Each scene shows the same named points in several views. A view is turned or mirrored, shifted and resized as a whole, has a little noise and may leave points out.

Scene 1
View 1
q_23: 17  14  10  2  -9  10  -17  11  11  -1  -1  -5  6  -2  1  -27  -16  22  15  -3  2  -12  -7  -11  15  -30  9  13  9
q_941: 25  7  15  -1  -14  11  -28  7  34  11  -8  9  0  -4  4  -13  -13  18  33  -12  -5  8  0  -5  -16  -24  13  16  8
q_471: 11  10  9  -2  -5  5  -16  3  0  -7  -15  -2  -4  -8  11  -19  -3  20  2  1  -5  -4  1  0  10  -23  26  4  -7
q_231: 18  10  5  -2  -18  13  -11  13  17  11  6  24  4  -12  7  -21  -21  36  19  -9  -9  -2  -1  -1  16  -36  15  14  2
q_140: 18  15  -1  -4  -28  2  -18  2  17  7  -12  37  -9  -19  15  -13  -10  28  17  1  -25  -5  11  10  -1  -36  32  10  -10
q_642: 4  -10  29  -1  30  12  -16  3  -3  -3  -13  -42  2  11  6  0  10  14  1  -18  17  28  -6  -6  6  2  19  -6  1
q_786: 4  -2  7  0  15  -10  -18  -1  4  1  -25  4  -3  20  5  26  13  10  5  -6  -2  17  9  14  1  -7  12  0  1
q_942: 17  5  21  3  6  -1  -38  1  27  -1  -26  -19  -4  16  -1  0  5  -7  27  -3  4  8  -2  -8  -22  -6  3  12  12
q_422: 14  14  -1  2  -13  0  -16  9  12  3  -7  20  1  0  3  -11  -10  22  15  -1  -9  -12  1  2  15  -31  10  12  5
q_364: 24  11  15  -4  -14  12  -30  4  27  3  -12  1  -6  -11  5  -23  -11  14  26  -4  -7  -1  -2  -10  -12  -26  19  14  2
q_922: 8  -5  8  0  9  -4  -16  1  12  10  -19  15  -3  15  7  26  8  20  11  -12  -5  25  10  15  -2  -9  16  1  2
q_296: 11  10  1  2  -6  -4  -17  4  7  0  -13  12  0  4  4  -4  -3  20  10  0  -6  -6  5  4  9  -25  12  8  1
q_995: 16  15  6  3  -14  6  -16  12  13  2  0  9  7  -6  2  -25  -16  26  16  -3  -3  -14  -4  -6  17  -32  8  12  7
q_875: 15  2  21  -2  6  6  -30  0  14  -2  -22  -22  -6  5  4  -9  3  3  15  -4  3  11  -2  -7  -13  -9  18  4  1
q_72: 8  -5  14  -1  15  -14  -32  -8  17  3  -40  -2  -10  25  4  34  21  -6  15  -3  -4  22  12  11  -25  3  11  3  2
q_19: 19  7  15  4  -1  -1  -36  1  31  2  -22  -7  -2  15  -2  1  2  -3  31  -2  0  2  1  -7  -21  -11  0  15  12
q_79: 11  13  -2  3  -7  -11  -18  3  12  2  -17  23  -1  10  3  6  -1  16  12  4  -10  -8  7  8  7  -25  7  11  6
q_46: 21  4  22  0  -3  14  -29  8  32  8  -6  -4  1  -1  2  -16  -13  17  30  -14  2  10  -4  -10  -12  -18  11  15  10
q_355: 17  -1  30  -7  4  29  -24  7  10  -2  -4  -36  -2  -17  10  -39  -9  21  12  -15  7  15  -13  -18  -1  -15  34  4  -4
View 2
q_922: 34  7  5  -3  -3  -5  5  -2  7  20  2  9  15  13  2  18  17  -7  5  6  -13  -28  -27  21  -33  4  8  20  -51
q_231: -3  14  66  -17  9  38  -21  19  -11  31  -5  43  22  -5  24  15  -39  5  -7  -24  -43  -20  36  6  -28  16  11  -3  15
q_364: -5  7  57  4  10  26  -10  13  -9  23  -21  41  -12  -6  20  -14  -36  -4  2  22  4  -36  27  2  -25  18  3  8  5
q_642: 16  -49  -27  34  26  12  5  -20  -39  -11  -26  -7  -7  18  31  27  6  14  6  -10  18  -25  -23  -31  -37  -36  23  -4  -6
q_72: 42  -2  -13  7  3  -26  16  -9  7  17  -19  6  -5  16  -10  8  22  -6  16  38  21  -26  -56  9  -25  5  -7  26  -66
q_46: -13  4  31  -4  6  19  -5  4  -15  20  -30  29  -9  6  13  -2  -25  4  11  18  13  -30  35  -6  -40  10  30  2  -2
q_471: 23  -16  44  21  28  28  -12  8  -21  12  -5  32  1  -5  32  7  -26  2  -7  -12  -26  -31  -14  -6  -14  -4  -22  3  10
q_355: -6  -37  28  40  24  42  -9  -2  -41  -4  -15  14  -22  3  54  -8  -25  4  -5  -4  20  -54  35  -18  -39  -19  23  -9  27
q_941: -9  15  45  -9  1  19  -6  8  -1  28  -19  36  -3  1  10  -6  -27  0  6  16  3  -34  37  7  -36  20  21  5  -5
q_19: 0  5  18  -6  10  -6  5  -1  -4  27  -43  33  -16  6  -8  -1  -18  3  21  45  27  -23  -3  -10  -23  15  4  14  -25
q_296: 21  1  41  -7  20  13  -9  9  -10  27  -16  36  12  -4  11  18  -24  6  2  -7  -32  -15  -16  -5  -15  7  -15  5  -5
q_786: 39  -11  -1  10  10  -8  6  -6  -3  14  -9  11  6  11  4  20  15  0  7  7  -6  -22  -49  4  -23  -5  -10  18  -44
q_875: 19  -23  15  27  24  6  1  -6  -17  7  -27  21  -18  5  18  -4  -10  0  5  22  19  -34  -23  -15  -20  -8  -11  11  -12
q_23: -5  -9  51  -2  26  30  -15  10  -25  22  -32  46  2  -5  19  15  -46  14  3  -8  -20  -13  18  -23  -18  3  0  -8  24
q_140: 22  24  82  -1  6  32  -15  21  8  36  20  45  13  -10  23  -6  -27  -16  -15  -8  -46  -41  9  34  -20  29  -23  10  -8
q_995: -4  1  59  -11  21  29  -17  14  -17  26  -24  49  8  -8  17  16  -45  11  -1  -12  -31  -11  20  -12  -20  8  -2  -5  22
View 3
q_72: -9  -1  0  -20  -11  19  -46  -17  -16  29  -3  -69  7  -2  15  1  -5  -4  9  -15  -4  17  8  36  27  16  10  -24  7
q_19: 18  9  13  -8  8  0  -52  12  -9  2  3  -48  24  -6  16  13  3  -4  5  -2  -13  -4  16  26  21  1  -14  -22  12
q_942: 20  11  19  -17  5  1  -44  9  -14  6  -3  -52  25  -7  13  9  6  3  12  3  -13  -7  15  30  24  -2  -8  -21  10
q_941: 28  -7  -1  -7  22  -2  -64  23  1  -12  8  -13  11  4  25  21  8  4  7  -8  -12  -11  0  14  1  -2  -25  -10  7
q_364: 33  0  0  -1  25  -5  -47  27  7  -15  13  -8  16  -4  22  16  1  -1  11  -9  -7  -17  -2  6  5  -1  -26  -9  2
q_995: 37  -3  -4  10  23  -8  -33  29  23  -17  21  7  23  -15  17  9  -3  -7  19  -20  -6  -4  -11  -9  0  -10  -15  -5  7
q_642: 24  -10  30  -39  -9  0  -11  -5  -13  23  -14  -27  24  -17  8  -9  12  23  51  -4  -6  3  -11  13  4  -11  33  4  5
q_23: 41  1  6  3  22  -10  -28  29  17  -15  17  2  27  -18  13  7  -2  -2  23  -13  -5  -9  -8  -5  2  -13  -10  -5  7
q_140: 17  -13  -31  13  29  13  -46  15  20  -13  28  6  -11  9  32  14  -17  -11  4  -32  7  -10  -19  1  3  24  -30  -3  -13
q_231: 36  -18  -16  7  25  -6  -49  28  25  -20  21  17  9  -4  23  13  -3  -2  18  -27  -4  -4  -17  -8  -10  -8  -18  -1  4
q_471: 26  -2  -1  -1  16  4  -13  11  13  2  16  -3  11  -13  19  -4  -10  -1  28  -19  6  -9  -18  -3  9  10  -2  1  -9
q_786: -1  -10  -4  -14  -8  15  -30  -12  -5  23  2  -46  8  -7  14  -4  -7  -7  20  -26  0  18  -7  22  17  12  15  -13  3
q_355: 43  -4  27  -32  18  -7  -18  17  -10  -2  -6  7  15  -7  23  5  11  32  44  8  -3  -34  -15  4  -2  -2  -5  13  -11
q_875: 22  5  18  -20  7  3  -26  6  -11  9  -1  -30  17  -8  17  1  4  10  26  -3  -4  -14  1  19  16  4  -3  -8  -1
q_79: 14  -7  -15  14  10  6  -40  12  18  0  21  -23  13  -11  14  3  -14  -21  7  -32  -2  16  -5  6  11  4  -7  -17  8
q_296: 19  -5  -10  7  12  4  -30  14  18  -2  19  -14  15  -12  17  0  -10  -13  17  -26  -1  7  -10  2  8  3  -3  -10  5
q_422: 26  -6  -14  14  19  -1  -38  21  25  -11  24  -4  16  -12  17  7  -9  -15  13  -28  -3  5  -11  -5  2  -4  -11  -11  6
View 4
q_942: -1  21  4  40  11  -3  2  13  -9  -15  6  2  14  -5  -6  14  -12  0  -5  -4  -4  20  -7  2  -8  6  2  2  0
q_922: -7  -7  10  6  -10  -7  4  20  -12  11  18  18  5  1  -8  20  -1  -9  7  15  -1  13  -22  -13  6  -6  10  -4  3
q_995: -8  -14  6  15  -8  3  20  15  -1  -30  -23  -7  -8  -1  -17  19  16  -9  5  0  10  -6  -19  8  -6  30  -15  5  23
q_72: -2  9  -1  20  -1  -15  -4  12  -14  14  27  22  19  -7  -5  17  -15  -2  -5  9  -14  25  -18  -13  -1  -16  11  -3  -8
q_231: -16  -19  16  11  -14  8  22  23  -4  -26  -20  -9  -12  5  -18  23  24  -15  10  7  17  -9  -20  5  4  29  -12  4  26
q_422: -16  -20  1  10  -13  -3  19  14  -4  -21  -14  1  -5  -3  -18  23  17  -7  1  6  7  -3  -26  5  -7  22  -14  5  20
q_941: -16  9  18  29  -2  8  11  27  -12  -25  -3  -10  1  3  -9  24  14  -9  6  5  13  2  -11  2  5  19  -1  1  13
q_786: 3  -9  0  7  -6  -14  1  11  -7  11  14  20  10  -3  -9  10  -10  -9  -1  8  -11  17  -22  -11  0  -3  5  -2  1
q_364: -15  7  17  29  -2  -1  10  22  -10  -30  -5  -14  9  5  -11  21  13  -17  2  -3  3  -3  -14  1  5  25  -11  4  10
q_140: -32  -20  16  3  -21  -13  16  24  -11  -22  3  -8  5  8  -16  31  35  -25  3  9  3  -13  -30  -5  12  21  -17  5  13
q_19: -9  17  4  37  7  -2  4  14  -12  -17  6  2  11  -7  -6  21  -3  4  -5  0  1  17  -11  3  -9  4  1  2  3
q_79: -17  -19  -4  9  -14  -9  14  11  -7  -10  -1  12  0  -4  -15  25  12  -1  -3  9  1  3  -28  2  -9  8  -9  3  12
q_875: 6  9  10  27  7  -6  3  15  -5  -13  -2  0  13  2  -7  7  -13  -15  2  -6  -8  12  -9  -4  3  16  -4  1  5
q_46: -5  13  18  33  4  10  11  25  -10  -23  -7  -9  1  3  -10  18  4  -8  8  1  12  7  -7  3  2  19  0  1  14
q_471: -1  -18  6  8  -5  -12  12  13  0  -16  -13  -1  6  3  -16  9  4  -25  3  -5  -11  -6  -22  -2  3  26  -17  4  15

In a view up to two points have been moved. Name them for each view, in the order of its rows, or write none.
view 1 | q_786, q_922
view 2 | q_875
view 3 | q_364
view 4 | none
